Points on a hilly landscape, in no order, each with its height.
From any point a ball takes the steepest step (drop divided by distance) to one of its 2 nearest points. It stops when none of these is lower. Distance is the straight distance between rows; heights are no part of it.
J874 height 5.01: [12.1,19.4,-15.3,25.1,5.4,-4.5,10.5,-6.3,7.4,14.1,13.5,-2.1,-6.2,-1.3,16.1,19.5,8.8,7.3,-25.3,4.4,-14.7,-0.5,-9.7,-31.3,-17.8,10.7,40.3,2.2,-8.9]
J198 height 2.54: [-3.7,-3.7,6.0,60.9,-16.5,3.0,12.8,-4.0,2.7,3.0,-6.9,-3.5,15.7,3.5,13.8,11.3,40.7,-9.7,-16.6,-1.1,-4.7,3.3,-26.0,-0.9,-17.5,6.5,12.4,-8.6,-14.1]
J88 height 7.56: [3.6,5.8,0.6,-38.8,9.8,-2.2,-15.7,9.5,-10.3,-33.2,20.8,-19.8,-2.7,8.6,-7.7,-2.2,-16.7,13.0,12.4,-7.3,15.0,-23.4,26.1,32.2,-12.0,2.2,-23.4,16.0,-14.0]
J825 height 4.91: [23.3,5.9,20.7,-24.5,-3.6,-8.2,-3.6,-3.6,29.5,-7.2,-19.8,-44.1,0.4,34.4,-12.8,10.4,-6.6,16.0,-2.0,-0.2,17.1,-29.8,0.6,26.1,-8.5,-4.1,16.4,2.8,20.0]
J749 height 3.22: [-4.4,-16.0,-5.7,26.6,31.1,3.7,-7.2,-10.1,-21.1,-11.0,-7.8,-6.1,7.3,13.4,-20.6,-4.4,28.7,-24.6,-7.8,-10.4,-5.4,-1.2,-7.4,27.4,-23.0,1.9,10.7,-16.6,-21.5]
J803 height 3.32: [37.5,-3.0,16.5,1.6,-1.4,-8.8,10.8,14.0,-8.3,-30.3,-21.8,-22.4,-10.5,-6.3,23.5,-1.4,1.0,8.0,-5.9,8.4,3.8,8.1,-7.5,8.9,7.5,-13.3,-13.3,3.1,14.1]
J326 height 6.37: [-10.4,-22.0,-8.5,-21.3,29.4,0.6,-22.5,-22.1,-7.2,3.2,-9.2,-6.2,-5.6,15.2,-36.0,-18.3,2.9,-20.2,-7.4,-24.8,10.9,-13.8,12.3,30.7,16.8,-13.0,7.3,4.5,-2.0]
J763 height 8.25: [5.0,13.0,-14.7,-49.3,-5.0,6.6,-4.4,11.5,4.4,12.4,3.7,9.2,10.7,22.0,-9.3,-22.2,-25.4,-12.7,5.6,-13.9,-2.3,-11.4,-6.3,-10.6,25.0,6.5,-4.2,-13.6,-27.6]
J277 height 4.32: [-1.2,-0.3,4.8,32.2,-1.9,0.1,7.4,11.5,-6.3,3.8,19.5,-0.8,-14.2,-51.8,21.7,13.7,5.5,21.4,10.3,18.8,-0.5,15.7,-5.5,-16.4,-36.9,-8.4,12.8,15.9,-9.0]
J796 height 2.43: [5.7,-8.7,1.3,-0.4,-0.2,2.4,-7.8,14.7,-3.6,-4.2,-9.5,-5.8,3.9,-29.4,6.6,-37.3,6.1,-35.6,13.1,-4.1,-2.9,6.0,3.4,1.7,-7.9,-41.6,-18.5,3.8,-9.9]
J795 height 3.82: [6.9,-9.5,14.8,10.5,-7.2,-0.4,-0.8,-20.6,21.5,-3.3,-22.5,6.0,-11.2,13.2,-5.7,7.3,-0.7,15.6,2.7,10.7,6.9,18.3,14.9,4.7,34.2,-14.0,-6.7,8.0,52.8]
J539 height 5.24: [3.4,20.0,6.7,-2.0,-6.7,1.3,18.0,8.5,6.3,-26.7,42.4,-0.4,-14.0,-14.2,19.4,28.8,-22.2,40.7,-5.1,-7.3,-5.3,5.0,-11.2,2.5,-12.4,18.3,5.0,11.7,-3.4]
J519 height 4.98: [-1.8,22.0,1.2,-22.4,-8.1,3.6,11.7,2.4,0.2,-7.2,29.8,-2.2,-11.5,-9.0,8.9,14.0,-24.1,22.5,1.6,-1.6,-14.1,8.8,8.0,-5.3,0.9,5.9,2.0,9.3,3.0]
J559 height 7.18: [-8.9,-11.0,-5.6,-38.4,17.8,-10.3,-19.6,1.7,0.4,-18.4,4.4,-17.2,-3.9,8.8,-11.2,-9.0,-7.4,-2.8,-2.5,-12.5,4.3,-11.3,31.2,32.5,8.2,-9.3,-15.9,7.9,-4.5]
J38 height 2.16: [-2.8,11.4,-2.4,33.2,-3.6,-13.8,5.4,5.7,13.7,-12.9,12.7,0.3,10.5,-19.3,12.7,9.5,4.6,-10.6,5.4,7.3,-10.1,1.0,0.9,-13.0,-28.8,4.4,6.6,-0.1,-18.4]
J192 height 3.04: [-19.1,3.7,-11.3,-44.5,7.5,-12.6,-15.2,-3.4,11.7,20.8,-5.0,9.9,-7.5,11.7,-7.7,-15.8,-20.2,-11.8,7.4,15.2,-8.4,12.3,32.9,-3.7,9.1,-19.1,-3.4,-2.3,0.1]
J634 height 4.00: [32.6,11.6,18.2,-24.9,8.5,-19.1,9.2,2.6,6.0,-23.5,1.0,-19.5,-21.3,-7.6,6.1,-0.3,-19.6,8.9,-1.5,11.9,-8.9,23.3,11.1,1.1,-8.3,-26.3,-9.7,11.4,15.9]
J747 height 5.81: [15.9,13.2,-8.1,-13.6,-9.8,-2.7,6.4,-2.5,15.7,-16.2,2.3,3.7,12.0,10.3,-4.0,-4.9,-12.4,-12.9,-4.8,-8.2,-14.8,2.9,-8.6,-7.3,-1.6,-2.2,-10.2,0.9,-1.8]
J704 height 1.84: [-28.5,-13.7,-18.9,-1.4,0.1,7.9,-5.6,-9.4,-10.6,27.2,2.4,21.5,9.0,18.6,-8.9,-6.7,7.9,-10.1,3.8,-14.9,-1.8,-11.4,-10.2,2.6,16.0,23.6,-0.2,-13.6,-11.8]
J654 height 4.12: [-4.4,-6.3,15.4,13.9,2.2,-4.8,4.6,-11.7,-3.3,-13.8,-6.5,-0.1,-7.5,-4.1,9.5,25.3,9.3,25.9,3.0,6.0,6.6,16.1,3.6,12.2,9.9,7.2,-6.9,13.4,32.9]
J102 height 3.33: [11.9,-17.7,14.2,30.7,-14.4,7.6,-0.2,-13.0,16.0,8.2,-34.7,7.6,1.6,-23.1,3.8,-8.9,11.4,-7.9,18.4,21.6,-2.4,14.6,5.5,-13.5,13.0,-40.6,-12.2,9.9,35.3]
J264 height 5.10: [-11.6,-16.4,-1.5,14.0,-5.0,8.1,0.1,-9.4,0.9,18.3,-16.6,15.4,-6.6,9.7,0.1,-2.9,12.0,-1.1,10.6,8.4,17.4,2.6,2.0,-12.3,21.2,-2.4,1.7,-2.1,23.1]
J488 height 4.74: [-8.6,-7.0,16.4,16.9,5.1,7.0,7.2,1.4,-28.6,-0.4,0.8,3.3,-0.4,8.9,4.2,17.9,25.0,18.2,-4.4,-3.8,12.5,2.0,-25.2,6.7,2.2,34.3,8.6,-5.7,6.1]
J317 height 8.37: [9.7,17.1,-8.3,-36.2,-19.5,20.8,1.7,-1.9,19.5,16.1,-1.2,14.8,12.1,26.7,-32.7,-23.9,-18.9,-17.2,-10.3,-12.0,-7.1,-19.7,-16.4,-16.7,3.5,9.9,4.0,-19.0,-19.5]
J834 height 7.81: [15.3,6.2,8.2,-34.4,1.3,-10.1,-6.7,16.0,-5.5,-38.9,8.7,-19.8,-0.9,-3.4,-5.0,-5.7,-15.4,-5.1,1.5,-8.7,9.2,-10.9,5.4,15.0,-5.7,-4.3,-38.8,-0.7,-6.8]
J463 height 4.97: [-11.6,0.9,0.8,16.8,-5.2,2.6,2.3,-19.2,17.3,21.4,-6.7,17.1,-4.1,15.0,-3.5,13.9,3.1,20.3,-13.2,3.1,5.2,5.9,-7.2,-20.1,20.0,8.4,8.5,-1.2,28.1]
J844 height 5.20: [-9.3,2.9,-12.9,4.6,3.8,8.8,-1.6,10.7,-11.0,38.9,-12.6,10.7,-10.9,-3.3,10.0,-8.8,0.8,-5.4,0.3,17.1,4.2,2.0,-0.6,-20.6,26.9,-5.6,13.5,-4.5,15.1]
J618 height 5.06: [12.3,16.0,6.6,-9.2,-4.1,-14.3,-4.4,-10.7,22.7,6.2,-9.0,-33.1,10.2,25.8,-17.7,12.9,-9.1,18.9,-23.9,-10.9,5.9,-23.6,2.9,12.8,-9.7,10.3,16.0,1.5,13.8]
J525 height 8.15: [6.6,7.2,-7.1,-45.2,-2.5,8.2,-0.1,19.4,-1.5,-13.7,19.0,8.1,5.3,3.4,-1.5,-26.6,-21.7,-17.1,14.4,-18.9,-5.5,-6.4,-4.8,-1.8,13.0,-0.6,-22.0,-7.4,-34.5]
J904 height 4.80: [-2.1,12.9,-13.6,23.9,9.9,-6.7,7.6,-10.9,13.0,20.8,16.5,4.9,-11.8,-30.8,22.3,7.6,4.2,7.6,-4.6,15.8,-19.0,12.9,2.5,-36.2,-23.1,-12.0,33.5,5.1,-5.6]
J719 height 5.89: [-14.1,-6.1,6.2,6.9,-5.2,4.3,-6.7,6.7,-17.2,14.3,3.9,15.6,-14.1,-35.2,15.4,-4.5,0.0,4.6,29.5,21.1,12.6,13.5,13.0,-1.8,2.5,-4.1,-15.8,5.9,3.0]
J919 height 3.58: [35.8,8.6,22.0,9.4,1.4,-12.8,18.0,15.0,9.4,-33.5,-2.2,-9.2,-10.2,-19.7,20.8,-4.6,-8.8,3.8,13.1,10.9,-4.7,20.4,4.6,5.7,-5.5,-32.8,-17.1,15.6,17.4]
J609 height 4.66: [-10.3,6.7,2.7,-11.1,4.9,-1.6,-4.4,-6.4,4.2,24.0,-0.4,-9.8,-12.5,9.2,5.7,25.0,2.5,34.8,-16.0,5.6,6.0,1.3,14.7,9.2,13.1,15.3,17.7,-2.0,25.2]
J433 height 5.73: [-15.6,-11.1,6.8,8.8,-8.6,-1.7,-11.5,6.9,-10.3,-11.5,21.6,14.2,-1.1,-27.1,-8.7,8.0,0.8,9.5,30.5,12.2,14.1,3.4,5.7,9.5,-1.9,11.7,-30.1,5.6,5.6]
J718 height 3.89: [-23.8,-16.9,0.0,41.7,-17.7,-0.5,-15.0,-19.5,7.9,-36.7,1.7,13.8,21.3,-23.6,-14.0,24.3,9.9,-10.3,-1.2,8.1,-14.6,-7.9,6.5,17.9,-13.9,7.6,-28.5,-10.8,1.5]
J118 height 4.86: [-8.5,-17.3,11.6,14.3,2.8,15.3,5.9,-16.4,-22.7,3.1,-15.3,3.6,2.1,12.0,-4.5,4.0,24.1,14.4,7.5,-9.0,16.1,-5.8,-24.0,4.9,28.3,21.1,-12.9,-5.1,22.0]
J815 height 5.77: [20.1,35.8,-8.2,-5.0,-9.0,3.0,19.8,24.4,1.0,-7.7,20.5,4.0,4.8,-8.3,20.4,-8.9,-27.5,-5.0,-5.9,-15.6,-18.5,-6.7,-28.4,-29.8,-13.9,12.3,11.9,-6.9,-37.9]
J865 height 4.83: [-15.5,-13.2,-3.4,10.2,1.6,-3.6,-5.8,-15.5,0.7,30.9,0.0,11.3,-14.3,-0.6,6.6,31.2,9.0,29.7,-8.6,15.6,0.0,13.0,8.0,-8.3,21.7,16.1,18.0,-0.6,32.9]
J736 height 4.62: [-17.6,-15.2,-1.7,39.2,-14.4,-5.6,-14.2,-29.2,20.9,-17.7,5.9,17.3,33.7,0.6,-17.8,22.3,14.8,-16.4,-7.2,-3.1,-26.1,-10.6,0.0,19.0,-13.8,8.6,-2.8,-16.1,3.1]
J466 height 2.84: [-21.2,12.4,-18.4,10.7,7.6,-10.5,-3.6,7.0,-4.7,11.3,15.0,9.7,5.9,-11.9,10.2,13.3,9.7,-9.8,5.0,8.1,-13.2,4.5,5.3,-20.5,-31.6,17.5,23.7,6.4,-22.9]
J758 height 2.85: [-10.4,7.4,-10.8,26.8,-5.8,5.4,13.8,-9.9,4.5,28.2,-5.0,5.6,4.9,23.9,-18.6,-2.3,21.7,-6.1,-20.6,-4.6,-3.5,-13.6,-22.8,-23.4,-17.3,17.9,16.2,-10.7,-16.3]
J967 height 3.20: [2.2,-0.7,9.1,13.9,6.8,-18.7,4.2,-3.7,10.9,-29.6,-1.2,-4.2,-3.6,-16.5,1.5,16.7,1.2,4.9,9.3,19.6,-8.9,15.5,16.4,4.6,-28.8,-12.4,-13.4,16.9,13.7]
J625 height 5.15: [10.2,14.7,-2.8,27.0,1.7,9.9,7.2,13.1,-7.0,21.8,10.9,4.9,-0.9,-12.5,31.6,5.1,19.3,6.3,-15.3,-2.4,-10.0,2.4,-23.4,-25.6,-13.3,19.4,26.7,-2.3,-22.2]
J215 height 3.15: [-25.8,-21.2,0.4,23.6,-3.5,-1.2,-16.8,-10.2,-0.6,-32.0,10.6,14.4,12.0,-22.2,-19.6,6.7,14.7,-18.2,10.0,0.6,0.9,-15.5,0.2,33.0,-4.4,10.8,-21.5,-4.3,-14.2]
J27 height 6.05: [-12.7,14.7,-13.7,-14.3,-0.6,0.4,4.8,10.3,3.9,13.5,12.0,16.1,5.6,-10.3,13.4,-11.5,-26.3,-7.9,20.9,-0.2,-16.9,14.0,-0.9,-19.8,-9.4,0.7,3.9,8.0,-12.6]
J580 height 6.01: [-20.6,-5.8,-9.3,0.9,-1.1,5.0,-2.9,9.2,-11.9,22.7,-1.0,17.7,6.0,-21.7,10.7,-8.3,-3.1,-15.8,24.2,7.6,1.2,2.3,6.2,-17.0,-0.8,-4.2,-5.9,0.3,-15.3]
J835 height 5.35: [5.3,10.5,-16.5,-24.6,5.4,-7.9,-2.2,-9.7,12.1,-12.2,7.9,-7.4,14.9,18.3,-17.8,-5.0,-18.0,-5.8,-9.8,-22.1,-6.9,-10.7,9.0,11.9,-10.9,-3.1,-7.1,-2.0,-10.8]
J773 height 2.09: [-9.2,-28.6,0.8,10.9,13.9,-0.6,-6.9,-11.4,-16.2,-23.0,4.1,1.4,10.3,1.1,-19.8,-0.1,20.8,-10.2,-0.8,-15.6,5.4,-9.6,-5.0,32.3,0.7,12.2,-1.0,-9.3,-15.1]
J298 height 2.11: [13.9,7.3,10.9,45.0,-3.9,2.0,26.2,-1.9,-11.3,-14.3,1.3,-15.3,6.1,4.1,16.1,18.3,28.3,5.3,-18.6,-0.9,-8.8,0.2,-32.2,0.8,-21.1,17.3,-2.3,-4.2,-8.8]
J807 height 4.58: [18.6,9.2,14.3,-16.2,-8.4,-2.3,2.2,-6.9,29.5,7.6,-24.2,-12.1,-5.7,25.7,-11.3,-5.5,-17.6,13.2,-25.7,9.2,16.0,-8.3,14.0,4.4,17.8,-5.0,11.2,-4.4,42.7]
J426 height 3.98: [-7.5,-7.1,-5.6,21.4,16.1,-4.8,-17.2,7.9,-24.3,-11.6,-10.5,-13.4,10.3,-3.6,1.5,-4.2,34.9,-23.7,-8.8,5.6,3.4,3.8,1.5,15.1,-34.5,-3.0,16.0,-5.6,-14.9]
J81 height 2.41: [-29.7,-9.0,-24.2,12.6,2.5,3.6,2.0,-6.1,-11.0,36.7,0.3,19.8,14.9,17.4,-8.3,5.8,17.1,-13.4,-7.3,-7.9,-10.2,-14.9,-23.2,-23.0,-3.8,32.1,22.9,-13.8,-21.6]
J190 height 4.09: [8.7,0.7,7.0,14.9,4.5,-15.4,0.1,17.1,-19.9,-1.0,2.6,-1.9,-22.5,-27.4,18.4,5.2,13.4,11.1,3.3,25.1,0.8,17.7,9.9,-9.1,-25.5,-6.5,12.5,9.5,4.3]
J934 height 4.41: [-6.2,-5.1,5.5,31.3,7.0,-2.5,-17.1,23.5,-35.6,-16.0,3.3,-11.4,-4.1,-8.6,7.4,8.7,28.6,1.0,0.2,10.2,25.9,9.3,3.3,6.7,-40.1,13.1,7.7,-3.2,-10.9]
J251 height 4.72: [32.8,-1.7,28.1,-28.2,-10.0,4.0,3.1,7.9,19.1,2.2,-26.5,-30.6,-9.2,18.2,-8.9,5.4,-4.6,8.8,-11.4,6.2,27.9,-15.6,-1.9,20.1,20.3,-11.9,8.7,-7.0,26.1]
J201 height 5.38: [-7.0,2.7,-7.4,-3.2,-2.2,10.1,2.8,8.1,-23.9,44.8,-5.5,9.3,-5.6,13.8,9.5,7.7,10.0,7.4,-10.5,2.1,3.2,1.4,-22.6,-15.2,15.1,25.6,19.3,-13.3,-13.1]
J482 height 2.86: [-0.2,-6.3,6.3,37.9,-9.2,11.4,9.8,3.8,-15.6,24.3,-19.8,-2.4,4.2,17.3,4.3,-1.7,32.5,-5.2,-12.7,-3.1,1.2,-11.0,-28.8,-11.8,-3.9,12.2,4.4,-9.4,-6.6]
J517 height 3.03: [-1.6,-9.0,16.6,19.8,-18.0,10.5,-6.2,2.0,5.8,-0.5,-21.5,13.9,8.4,-33.3,-0.2,-16.1,4.1,-9.8,27.4,8.5,-5.9,3.6,3.4,2.2,12.5,-36.5,-32.6,3.0,15.6]
J809 height 4.07: [0.8,-3.1,15.6,18.9,-6.2,-5.8,3.9,-22.3,23.2,-16.2,-6.9,-4.0,0.0,16.0,-7.9,16.1,13.6,23.6,-8.3,-12.5,5.4,5.3,8.7,7.2,12.8,0.6,-14.3,11.4,42.0]
J403 height 2.75: [5.1,-13.3,11.4,0.2,-2.9,15.8,7.8,6.5,-4.8,-5.7,-9.7,9.4,9.1,-11.9,12.9,-24.9,-4.0,-20.5,28.8,-1.0,0.1,5.8,-3.7,-12.1,15.5,-29.7,-25.1,2.2,1.6]
J657 height 5.90: [3.1,19.0,-15.0,-0.5,-10.4,11.7,8.3,15.5,6.1,6.6,5.8,22.2,20.5,-4.4,18.2,-15.4,-19.2,-13.4,-0.5,-13.9,-15.1,-2.5,-14.0,-25.8,6.0,1.1,4.8,-0.4,-30.6]
J446 height 1.92: [-15.0,-3.8,-2.7,7.9,-3.2,-18.5,-9.1,-10.9,2.1,-2.0,6.6,12.0,7.2,-22.1,-13.1,9.5,-1.6,-5.6,16.1,14.6,-13.2,15.2,26.9,-0.8,-32.3,-9.3,-10.0,5.9,8.5]
J9 height 5.44: [24.2,21.6,4.9,1.9,-2.3,-1.2,21.9,8.7,-5.3,-24.2,20.2,-11.6,-11.0,-6.1,18.7,32.4,-11.1,23.7,-15.7,-6.9,-9.6,-4.8,-19.2,0.9,-18.9,28.4,6.8,1.3,-21.7]
J723 height 3.60: [-9.8,-6.2,-9.4,-5.4,13.8,4.2,-1.0,-21.8,9.0,2.4,-1.7,-1.6,10.4,24.0,-43.9,-16.6,-6.2,-27.2,-12.5,-33.5,-4.7,-20.6,-15.6,17.7,6.1,-2.7,2.3,-11.5,-32.9]
J388 height 3.59: [17.7,-8.7,19.2,25.9,-10.9,4.1,8.5,-9.7,22.4,-8.4,-21.2,7.8,-18.2,-12.5,14.7,-2.7,-5.2,14.4,4.8,20.3,3.1,21.9,2.5,-9.9,27.4,-34.6,-5.4,10.7,50.2]
J978 height 5.18: [0.7,-10.0,20.8,-14.1,-2.8,8.3,-0.1,3.1,-7.4,-24.8,13.4,1.4,1.5,8.1,6.0,4.4,-11.9,22.3,10.8,-13.8,15.3,0.6,-2.3,18.2,20.5,10.3,-26.8,5.5,11.8]
J437 height 4.56: [17.8,32.6,6.3,-34.3,-3.2,-5.9,11.3,9.6,12.5,-23.9,17.8,-9.2,-13.5,-2.2,6.2,8.2,-38.3,20.4,6.6,6.4,-17.2,20.1,12.3,6.9,-5.1,-13.2,-3.6,6.3,8.6]
J824 height 6.76: [1.1,-14.3,-3.3,-28.5,23.1,-12.2,-25.0,-13.9,1.4,-7.2,-15.8,-24.4,3.3,15.4,-24.6,-11.4,7.4,-13.3,-7.4,-3.3,5.7,-11.3,28.6,28.2,9.0,-20.0,9.4,2.1,11.1]
J375 height 5.98: [1.8,-30.3,9.9,-13.4,18.1,10.0,-14.5,-19.9,-4.4,-10.1,-8.1,-10.3,-3.2,24.2,-28.8,-15.1,-5.0,-2.1,-4.5,-33.1,20.9,-12.6,6.2,43.9,35.0,-18.7,-15.7,3.7,2.6]
J239 height 1.56: [9.5,10.9,8.5,29.5,-12.3,-9.3,18.5,19.4,7.8,-21.6,2.1,-3.2,11.3,-28.7,21.5,-5.4,9.9,-16.4,5.5,7.0,-2.3,8.6,-1.1,-5.8,-34.9,-23.4,-16.8,11.2,-18.3]
J541 height 2.52: [-2.3,-13.7,-10.0,-8.8,8.6,-4.5,-8.4,5.4,-25.4,3.2,-6.0,-2.2,3.8,0.4,6.2,-13.7,9.1,-17.6,-0.4,2.5,8.5,-3.0,-3.7,3.6,6.5,-1.9,0.5,-7.0,-1.2]
J128 height 1.10: [-12.5,-14.4,-24.9,-6.1,4.5,3.9,-12.1,-6.0,6.1,26.3,-5.7,14.3,6.6,17.6,-11.6,-22.3,1.5,-26.7,1.1,-3.9,1.1,-8.0,-2.9,-16.7,10.5,3.6,8.1,-12.4,-8.7]
J267 height 4.34: [10.7,15.3,3.7,-19.1,-5.4,-0.4,3.9,-7.6,24.3,14.1,-11.5,3.4,-15.2,12.9,-10.1,-9.6,-23.6,1.0,-18.1,20.5,-1.3,10.2,20.1,-16.0,18.0,-10.7,16.0,-2.6,22.9]
J636 height 2.57: [-18.4,-21.0,-8.3,-1.3,6.1,18.2,-0.5,-27.9,-0.6,13.3,2.7,9.3,12.2,30.7,-31.6,-13.0,8.1,-17.3,-5.2,-29.2,-4.3,-13.4,-17.1,5.7,10.2,16.8,-7.0,-13.8,-12.0]
J822 height 1.65: [-16.0,-7.3,-14.5,-34.8,10.5,-11.2,-15.9,0.4,-10.7,16.5,-5.2,-0.3,0.9,9.3,-5.3,-4.8,-4.9,-7.6,4.5,11.5,3.3,-2.6,18.3,1.2,12.3,4.7,7.8,-3.1,-1.5]
J780 height 4.39: [-18.9,-4.5,6.3,-11.6,6.4,-12.5,-2.2,-0.7,-8.5,-4.3,-0.6,-13.5,-1.9,4.5,4.0,19.2,7.0,25.8,1.2,3.5,8.1,2.2,31.1,17.0,-4.2,6.7,-0.6,9.9,26.5]
J270 height 4.63: [5.4,-0.8,17.7,24.0,5.8,2.0,-7.1,14.5,-28.5,-10.6,-3.5,-7.2,-12.4,-6.3,18.6,13.9,20.6,21.6,3.0,11.7,17.5,7.7,-12.4,6.4,-10.1,18.8,10.8,-0.9,8.2]
J849 height 3.10: [-18.8,-1.0,-18.3,-6.1,3.1,-20.1,-13.2,-2.1,11.8,4.4,4.6,2.7,7.7,-1.3,-3.0,-2.3,-1.6,-21.5,13.4,5.5,-9.2,12.1,28.1,-10.7,-21.9,-12.0,6.2,8.9,-2.2]
J211 height 2.04: [17.2,-0.3,6.1,12.6,-7.1,5.4,9.1,16.8,11.0,-28.7,-6.1,-3.1,11.1,-17.3,9.4,-30.5,5.2,-32.8,3.7,-6.8,-6.2,-2.4,-0.3,-0.1,-18.3,-30.0,-26.9,0.5,-22.2]
J955 height 5.46: [-10.2,-5.4,10.0,-5.7,-8.7,3.3,-8.8,-2.9,2.0,-32.9,23.9,4.9,8.0,-9.7,-14.4,-2.1,-13.8,3.5,29.0,-6.6,10.3,4.7,11.8,19.2,7.1,-1.3,-36.8,9.0,4.5]
J150 height 2.00: [-18.1,1.9,-30.0,-10.3,4.0,-8.8,-12.3,-0.6,5.2,36.8,-3.5,16.4,11.8,3.7,-8.6,-14.7,-1.0,-34.6,11.0,7.0,-9.5,-0.8,20.9,-25.1,-3.9,-13.7,9.8,-2.4,-2.1]
J606 height 4.61: [6.1,-2.7,-25.7,-20.3,9.3,-2.6,-10.7,-3.0,3.2,-4.5,0.1,-0.7,11.1,12.8,-21.3,-27.0,-4.9,-29.5,-8.7,-13.2,-10.0,-9.8,-5.8,5.9,-3.8,0.0,-1.8,-5.2,-29.6]
J687 height 5.62: [-2.2,13.0,-14.6,-17.3,-11.5,17.1,5.0,4.6,7.1,35.3,7.6,25.0,-8.4,9.9,5.0,3.7,-20.7,0.2,-6.4,-4.8,-8.2,-3.9,-12.4,-30.3,22.4,12.8,14.2,-10.8,-6.3]
J62 height 8.00: [22.7,5.8,-2.6,-30.3,-5.3,-3.6,-2.9,17.2,-0.5,-45.5,22.8,-3.1,6.9,2.8,-7.9,-20.8,-21.3,-14.9,2.5,-21.3,2.5,-10.8,-8.2,16.4,4.6,1.0,-30.0,-2.7,-35.3]
J360 height 5.68: [-0.7,-21.0,8.6,-17.0,9.6,19.9,-4.0,-11.8,-22.7,-3.7,-11.5,-26.6,4.3,29.4,-30.6,-9.6,6.0,11.8,2.7,-27.4,12.7,-27.0,-10.8,32.4,31.3,8.2,-12.0,-2.1,0.7]
J948 height 5.00: [-4.3,-22.5,7.6,-2.3,-2.3,4.2,-1.2,-17.6,-8.6,-9.7,-10.1,-0.9,6.4,8.6,-3.2,-2.3,6.9,14.2,8.7,-10.9,23.2,-4.5,-1.3,20.3,41.0,3.7,-18.1,-2.2,20.6]
J964 height 3.00: [13.6,-0.7,-0.8,-13.7,9.3,-7.7,7.3,17.8,-17.0,-20.0,-9.9,-13.3,-6.9,-6.7,18.8,-0.6,2.9,-1.5,5.8,4.8,8.0,9.8,5.1,3.9,2.4,4.2,-10.5,-0.5,4.9]
J883 height 5.60: [34.3,14.3,5.0,3.8,-8.2,-2.0,24.0,22.4,-5.9,-22.8,9.7,-7.5,1.7,-10.9,31.4,8.1,-14.1,2.7,-8.2,-11.0,-6.9,-5.9,-26.5,-6.7,-17.4,10.5,1.4,-2.0,-30.8]
J595 height 3.76: [8.1,-4.3,9.1,13.3,6.6,-19.1,9.9,-0.8,1.6,-8.6,-2.9,-4.0,-24.6,-22.5,10.3,19.3,-0.8,26.8,2.6,26.2,-3.6,30.0,7.1,0.9,-14.8,-16.6,9.2,19.8,23.0]
J163 height 4.84: [-10.5,4.3,2.7,8.0,4.4,-1.0,-9.9,-17.4,10.4,9.1,-7.7,-22.5,0.5,21.6,-14.7,20.9,13.9,23.8,-16.8,-4.0,7.7,-15.7,5.2,8.6,-3.1,15.2,22.9,9.3,29.9]
J565 height 5.29: [-12.2,-10.2,-12.7,9.2,-6.5,11.6,1.9,3.1,-9.8,53.9,-22.5,14.0,-6.0,17.4,-2.1,-9.8,6.0,-6.4,-11.6,15.2,13.3,-6.7,-6.2,-23.9,10.0,15.9,19.3,-9.1,3.5]
J725 height 5.50: [5.8,7.0,-3.2,-22.1,-8.1,6.0,5.5,7.8,-4.7,34.7,12.7,3.3,-14.5,4.9,13.1,16.9,-13.9,18.3,-19.9,5.5,-1.6,1.0,-8.8,-8.6,24.4,19.7,20.2,-8.9,-5.9]
J570 height 3.96: [7.6,25.3,-2.8,-45.7,0.9,3.8,-5.1,3.4,13.2,24.1,-14.5,2.3,-18.1,11.2,-4.4,-12.4,-33.1,3.8,0.1,19.1,-9.8,14.9,26.9,-12.3,18.9,-24.8,0.5,-0.9,8.2]
J121 height 5.45: [3.1,-9.2,13.6,-22.8,11.1,10.3,7.3,4.0,-23.3,-17.8,8.1,-18.9,6.4,18.3,-10.4,-1.4,-2.0,15.5,2.2,-31.0,6.6,-27.6,-13.0,25.8,9.7,17.5,-18.4,-3.3,-13.1]
J436 height 5.23: [-1.3,13.5,-3.2,10.4,-7.3,13.8,6.6,22.3,-7.0,33.5,2.4,7.8,-8.3,-34.1,33.2,-7.3,11.7,-6.1,-9.0,2.8,5.2,4.2,-16.5,-22.2,-5.3,-5.1,24.9,2.9,-17.6]
J441 height 5.76: [0.4,25.2,-19.6,-16.4,-9.4,8.8,7.6,3.3,20.6,30.7,10.8,22.4,-5.5,8.6,-4.1,-14.4,-18.8,-7.5,-8.7,8.1,-5.0,7.4,6.8,-41.2,5.7,-4.9,23.6,-1.8,-0.7]
J421 height 4.57: [-9.0,8.7,-10.4,13.1,2.6,-5.2,5.9,4.1,4.8,17.0,17.1,5.2,-4.4,-40.4,14.7,9.7,-16.2,12.5,22.0,16.5,-18.3,18.5,9.8,-21.7,-25.3,-12.4,17.7,10.6,-13.3]

Two balls start at each pair of points below. Name the first point that both come to, or write none.
J687 and J625 => none
J9 and J834 => none
J525 and J883 => none

Where does a ball stop that starts at each point below?
J27 => J822
J763 => J773
J121 => J773
J825 => J822
J436 => J446
J433 => J773

Call two points neighbours if one is among the 2 nearest of the other. Go from one point of each pair to the other, from neighbour to neighbour, staying as low as possible. Name the highest point that can't be avoided.
J239 and J822 => J618
J128 and J298 => J482
J298 and J446 => J849
